Each row is a point on a landscape with many valleys, with its height.
A ball rolls from a point to the lowest of its 2 nearest points, and stops where none of them is lower. Distance is the straight distance between rows; heights are no part of it.
Fozag height 54.5: [27 9 -27 1 2 -41 -21 -36 -11 -38 17 4 25 43 -48 6 -23 42 6 -6 -21 20 5]
nizep height 43.0: [43 -16 21 25 13 36 1 38 -17 24 -27 -20 39 14 -13 -6 24 -21 16 20 40 -56 -5]
dakub height 31.6: [4 30 10 -5 -35 17 -11 -26 27 -21 -24 4 11 -21 23 17 -6 -27 -1 -11 6 10 18]
zilu height 21.7: [-4 -27 -25 9 -12 -3 0 32 35 34 4 -10 33 -25 36 -40 10 -7 12 24 -8 -28 23]
lem height 36.4: [-43 34 2 16 10 19 3 3 16 -17 -17 -7 -2 -29 -2 33 -10 -17 3 -19 -7 30 -3]
vugo height 61.6: [1 -25 -20 -14 0 -7 -15 -8 8 -6 -9 -5 8 -11 30 -25 26 9 7 17 -32 -25 -14]
katog height 15.0: [30 37 -17 -37 -15 -33 -2 -52 19 -50 -7 31 28 8 16 -1 -32 26 14 16 -27 -7 24]
betev height 55.2: [-38 20 -17 8 -9 -2 27 -43 21 10 32 5 -10 -40 5 1 -12 10 -1 18 -11 45 -2]
dasog height 28.0: [37 8 15 -9 -37 12 -16 -16 29 -27 -21 6 32 -37 33 -3 -3 -34 0 2 15 -17 31]
nagu height 6.8: [-14 38 -27 -4 34 20 0 -8 -3 -11 -17 6 -23 3 -28 14 7 16 30 -19 -19 -11 -27]
Zemu height 60.7: [8 -29 -12 -16 19 9 0 19 4 4 -22 -7 16 -14 8 -21 34 9 19 23 -25 -62 -16]
Kas height 26.9: [14 -57 -6 16 9 6 -10 38 9 33 -6 -21 18 -19 6 -32 39 -15 1 25 8 -28 14]
zurav height 37.4: [-56 -14 -4 12 15 5 6 33 2 30 -1 -12 -66 -25 -2 12 7 -14 -16 -28 23 43 -9]
besi height 51.2: [19 -24 28 -41 21 -5 12 -19 -39 26 7 -13 -39 47 -63 6 26 19 -26 6 -13 -6 -48]
lub height 54.1: [-43 25 5 -5 -11 -15 37 -69 8 12 44 1 -24 -11 5 6 -15 14 -20 24 -2 67 11]
les height 40.6: [-38 -9 -11 47 22 32 3 42 -3 26 -4 -20 -46 -27 -6 4 9 -12 -2 -29 30 7 -8]
fedob height 29.7: [-35 -27 -19 63 5 29 20 41 37 58 31 -11 -9 -30 36 1 -17 -2 -18 1 50 27 31]
luvu height 31.3: [31 -58 -5 37 23 19 -5 60 -7 46 0 -27 24 9 7 -33 20 4 3 22 28 -47 21]
bikin height 31.2: [-20 33 10 -5 -17 11 10 -63 29 -21 -3 11 4 -10 31 13 -11 -8 -5 3 -6 32 15]
fetu height 48.2: [-8 -17 4 -19 -11 -35 -13 -29 -16 -1 13 1 -28 24 -33 -6 1 3 -23 -11 -20 44 -19]
repup height 28.4: [-6 33 21 11 -39 26 39 -33 32 7 21 16 33 -42 61 0 -27 -13 12 30 -1 -14 17]
fos height 24.5: [-21 6 22 33 -30 15 -9 3 10 -15 -15 -3 -5 -14 21 -14 6 -21 -28 -23 24 1 -8]
gak height 39.2: [-61 36 -8 42 10 26 26 31 31 8 -5 -1 14 -41 21 18 -13 -20 16 -10 10 28 14]
Sobut height 59.4: [41 -18 22 -44 -2 -30 -25 -27 -33 -36 -4 -3 -8 44 -44 12 11 9 -29 0 -17 8 -12]
Ziv height 24.9: [-25 50 -13 0 -10 -22 9 -60 3 -29 15 14 10 22 1 20 -36 40 15 -5 -9 44 17]
mibus height 26.2: [-23 -10 -16 59 -9 29 32 20 26 45 24 -7 5 -34 52 -20 -34 -7 15 8 34 7 32]
zir height 38.2: [-1 -43 -19 24 20 38 -8 57 23 65 12 -26 -13 -3 -11 -4 34 -4 -26 -5 17 -25 -17]
makik height 34.1: [-35 -39 -4 37 -13 20 9 20 26 50 30 -16 -28 -32 30 -7 -5 -18 -29 -1 27 36 15]
tem height 59.9: [24 -15 15 -46 26 1 11 13 -22 -13 -48 -7 26 2 -9 -2 32 18 22 30 -19 -80 -18]
Kesu height 46.4: [4 -28 3 -27 4 -45 -16 -13 -42 13 43 7 -32 64 -46 -16 -2 15 -21 0 -13 53 -18]
moz height 33.8: [-17 -28 -44 45 25 37 -4 64 40 57 22 -3 -7 -18 10 1 2 2 -24 -1 34 -5 9]
mit height 24.6: [21 10 23 -14 -45 4 38 -31 23 -9 -4 12 48 -47 65 -13 -31 -17 10 46 7 -45 42]
Fal height 18.1: [-1 -2 -19 8 -23 1 23 23 25 27 11 13 41 -40 66 -42 -8 -3 34 32 -10 -33 30]
Bal height 40.7: [40 33 23 13 -11 34 -21 30 28 -26 -33 5 38 -3 15 7 1 -24 10 -22 9 -56 29]
Metok height 63.4: [12 -3 -18 -28 18 -24 -27 -33 -28 -1 -1 -4 -16 37 -34 -3 34 24 10 0 -15 3 -25]
deto height 20.4: [34 0 5 -52 -40 -37 -8 -38 15 -46 -27 6 15 -34 22 -1 -10 5 -13 16 -1 -27 23]
tes height 30.1: [-6 -17 8 1 -12 8 -29 3 -19 12 1 0 -37 -10 2 2 35 -30 -11 -18 8 13 -26]
ker height 22.3: [-35 45 -18 2 11 -20 -11 -34 -1 -36 4 6 -12 21 -16 27 -12 23 1 -21 -6 51 -4]
Foga height 56.1: [-45 18 -44 7 16 -17 12 -22 12 14 22 5 -25 -18 -13 -1 -8 24 -9 -1 -5 49 -15]
Bib height 18.4: [-61 -16 -20 -19 48 -31 5 12 -13 6 29 -7 -77 28 -27 43 -16 26 -22 -16 -2 86 -3]
tobu height 59.3: [29 -25 3 -51 17 -24 0 -8 -11 -41 -40 -8 22 2 -26 -3 13 14 0 23 -28 -46 -7]
Tago height 11.4: [-1 28 -23 2 47 7 4 -25 -22 -4 -6 -6 -22 47 -45 29 4 46 24 -9 -19 -7 -40]
lib height 47.2: [35 -25 44 -25 15 30 34 -4 -25 36 -14 -23 -13 0 -34 20 51 -8 -3 32 5 -54 -44]
Gobo height 33.0: [11 -50 4 2 13 20 -5 35 -4 51 3 -27 -15 -7 -20 -17 52 -18 -17 7 4 -29 -23]
Folef height 32.8: [32 -9 4 17 -16 13 4 58 1 -2 -9 18 70 7 62 -24 -26 -23 44 8 -6 -53 46]
fiz height 53.6: [46 -8 22 -18 7 -34 -26 -16 -59 -17 36 10 -16 78 -71 16 4 20 -6 -11 7 31 5]
zumo height 6.3: [17 31 -7 -10 -3 19 13 16 15 -29 -15 48 31 -18 21 -12 -26 -16 23 -13 -37 -43 -5]
Kem height 17.8: [-18 -7 -24 15 -9 21 -5 -1 21 16 -16 1 -6 -27 22 -14 -1 -21 20 -5 2 0 -11]
fune height 42.6: [-29 6 -13 78 39 33 12 62 3 28 -2 -10 -7 -12 4 1 -11 -7 22 -25 44 3 12]
vebu height 41.0: [-37 50 -3 47 12 33 7 53 12 -5 -6 9 26 -29 18 16 -8 -18 30 -16 2 -4 10]
zapif height 55.3: [-16 -10 5 7 14 11 7 17 -11 25 -4 -7 -38 -1 -30 5 23 10 -29 -13 4 -13 -60]
nep height 27.4: [-7 64 -4 -19 -24 -11 23 -83 19 -28 14 16 7 3 23 28 -40 19 3 12 -1 25 23]
bopav height 40.9: [-73 -24 -16 13 35 3 18 61 10 18 2 -26 -68 -41 11 39 5 -8 -20 -10 39 42 13]
paba height 18.3: [33 -55 25 -16 1 2 -17 6 -28 -2 -17 -13 -9 -17 -3 -15 46 -25 1 12 -2 -35 -7]
noba height 25.4: [-61 0 -9 -12 28 -10 1 5 -13 0 4 -20 -59 6 -29 47 -12 15 -22 -18 -11 65 -22]
zadu height 29.2: [-33 13 28 11 -31 -7 0 -16 0 -10 -8 4 -34 -23 5 -7 4 -24 -30 -27 14 35 -3]
Muto height 50.7: [6 4 37 -41 -9 -20 -22 -10 -38 -9 19 9 -39 32 -48 10 0 -17 -33 -28 -25 48 -23]
sizis height 16.0: [15 46 23 34 -39 24 16 13 33 -16 0 16 41 -22 42 -1 -40 -24 0 -10 32 -24 37]
fakop height 60.2: [54 1 13 -44 -11 -45 -36 -44 -14 -51 2 5 -8 38 -32 13 -7 19 -29 -12 -4 25 17]
fetat height 58.8: [49 -3 4 -49 3 -26 -18 -28 -9 -47 -22 0 20 15 -32 8 10 16 -17 6 -21 -17 -20]
rono height 36.6: [-33 -7 17 -24 7 2 -20 9 -39 17 7 10 -65 15 -13 18 27 -22 -19 -20 3 42 -33]
far height 62.3: [6 -16 -21 -30 -4 -35 1 -30 0 -29 -12 6 18 -12 28 -31 11 24 21 22 -38 -23 12]
defop height 34.2: [24 -22 -11 52 34 35 6 65 2 57 3 -22 30 24 -1 -18 12 5 21 10 20 -56 -2]
nuto height 61.1: [26 -5 34 -39 -28 -32 -21 -47 -7 -50 4 13 -22 6 -2 -3 -6 5 -44 -18 -7 27 15]
kotol height 41.1: [-40 -11 -16 -28 28 -17 -17 9 -24 38 23 9 -69 26 -23 12 30 5 -23 -14 4 54 -26]
Lezuz height 17.5: [52 21 -5 -64 -26 -49 -6 -52 21 -61 -17 16 19 -11 21 12 -38 32 -2 23 -3 -17 48]
sim height 56.6: [13 -10 -5 -7 0 -1 0 -3 -16 -10 -10 -6 -9 -12 -29 -2 7 9 -11 -7 -22 -29 -56]
lofu height 36.5: [28 -1 5 -25 -11 -1 -15 34 6 -22 -37 4 45 -17 27 -15 11 -17 24 14 -9 -66 18]
gagi height 11.6: [14 36 8 23 -24 27 13 36 30 -11 -13 35 45 -18 32 -9 -36 -30 22 -20 -16 -36 20]
pulis height 57.4: [22 -6 6 -9 -20 0 -9 -5 7 -30 -24 3 13 -13 -12 -8 -6 -6 -19 -13 -20 -26 -21]
Givad height 42.0: [48 19 30 -6 10 33 -17 15 10 -33 -41 7 24 -5 -8 2 28 -12 -2 -8 7 -63 7]
bige height 22.4: [-24 3 -15 21 -31 19 22 -12 28 29 9 -5 -3 -41 40 -13 -19 -13 18 9 8 4 12]
tova height 18.9: [-44 10 -18 3 19 -27 -13 -32 -9 -9 17 -5 -30 48 -18 20 -9 36 3 -10 -8 64 3]
doga height 43.5: [0 24 -10 76 34 39 11 76 -6 33 0 -2 27 11 7 -6 -20 -1 31 -24 34 -25 2]
Zugu height 56.4: [-32 -1 -25 3 27 -1 0 3 -1 15 4 0 -39 -13 -29 -7 15 18 -12 -23 -1 16 -37]
gug height 21.4: [5 -1 17 4 -40 6 57 5 29 22 14 29 50 -37 74 -33 -48 -16 31 41 -15 -44 39]
Safa height 32.1: [-42 8 10 -1 14 8 -11 -8 -5 -20 -10 -10 -25 -2 -14 45 0 -10 -17 -22 -16 48 -20]
nos height 24.0: [31 -17 11 -40 -32 -22 -13 -16 2 -28 -29 -5 17 -39 19 -17 11 -32 3 15 7 -16 16]
tika height 34.7: [32 -19 3 -27 -3 3 5 65 -5 -19 -46 15 63 -12 43 -18 -21 -24 38 25 -4 -74 39]
bama height 44.3: [-18 -8 -4 -29 29 -23 -15 5 -39 28 45 10 -55 56 -52 10 12 12 -14 -7 -15 71 -18]
pozud height 19.8: [-5 19 12 54 -24 17 7 28 16 -7 -16 7 29 -13 33 -19 -19 -24 0 -18 39 -3 16]
fitim height 62.9: [7 -8 -23 -25 -2 -45 -22 -44 -17 -25 5 3 -3 20 -3 -16 21 29 13 14 -16 9 5]
rif height 44.7: [37 -21 45 7 13 41 29 26 -19 46 -12 -23 20 11 -21 10 35 -15 0 22 38 -60 -32]
luba height 30.9: [33 -5 -16 59 -6 12 0 51 -7 10 8 -5 66 18 46 -29 -31 -7 41 7 19 -21 32]
dodez height 53.5: [3 -29 22 -29 10 -3 -4 6 -17 28 0 -5 -41 18 -39 -8 24 -8 -36 -11 -8 5 -54]
dofit height 42.4: [-15 41 -7 55 4 30 6 72 14 20 0 14 37 1 29 -15 -17 -16 42 -19 13 -24 20]
Ziga height 24.4: [22 -21 20 -21 3 5 -29 -22 -24 -19 -10 1 -23 -4 -14 -2 40 -24 -10 0 -5 -6 -17]
sifo height 54.2: [35 -12 -11 -3 2 -44 -23 -27 -36 -27 28 8 9 64 -51 8 -15 31 13 5 17 26 8]
potun height 51.0: [-2 22 10 -11 -26 -47 8 -78 -15 -11 57 2 -6 28 -12 18 -28 29 -13 19 5 65 37]
vafep height 52.4: [-15 27 29 -22 -41 -31 11 -78 2 -11 32 2 -7 7 5 16 -16 10 -29 13 -3 60 18]
duku height 58.2: [17 11 -10 -27 -22 -30 -10 -33 4 -40 -3 -1 18 -4 -20 -5 -20 15 -18 -4 -30 3 -15]
Nopi height 33.7: [-65 4 11 26 -11 -3 18 8 10 13 9 -15 -45 -39 13 11 -14 -17 -26 -23 26 47 4]
gobu height 11.5: [25 35 -20 -32 -6 -10 -3 -13 18 -41 -9 34 26 -9 23 -9 -23 11 22 0 -51 -27 3]
vunif height 52.8: [22 -9 18 -24 24 -20 -8 -24 -50 2 25 -13 -12 76 -71 20 11 29 -14 -2 -10 11 -37]
keb height 41.2: [10 -2 9 33 17 45 -8 39 0 23 -18 -12 27 6 -4 4 31 -29 8 0 20 -32 -19]
tilog height 11.8: [-11 20 -30 1 2 4 3 -18 13 -7 -5 8 -1 -16 -9 -6 -3 8 27 -11 -31 6 -14]
gat height 49.3: [29 -26 28 -45 19 -2 17 -16 -21 7 -20 -19 -9 20 -45 9 30 7 -8 16 -17 -43 -41]
pinap height 38.6: [15 8 6 28 -9 29 -17 36 4 -3 -22 -2 37 -5 27 -17 17 -23 27 6 2 -44 12]
dul height 28.8: [4 -14 -18 64 -7 28 10 35 19 34 13 -4 36 -7 47 -32 -23 -13 23 12 23 -6 27]
gefam height 15.2: [-23 2 -26 9 38 -13 -14 -23 -23 -9 10 -7 -23 72 -46 30 -9 51 11 -13 -7 35 -13]
ruga height 49.9: [9 -8 4 -19 -20 -51 -11 -53 -22 -18 35 3 -12 43 -18 -5 -17 16 -12 -4 -11 65 16]

Where does a ball stop that starts at each point below?
Nopi -> zumo
Foga -> paba
fitim -> fetat
fetu -> paba
Givad -> mibus
duku -> besi
nos -> zumo
Muto -> paba
bikin -> nagu
dofit -> Bib

Call two points neighbours if one is among the 2 nearest of the other. Go from one point of each pair to the other, from neighbour to neighbour, staying as low as possible. Name the highest point that can't be avoided.
Kas and nagu -> repup
nagu and zumo -> dakub
paba and Bib -> kotol
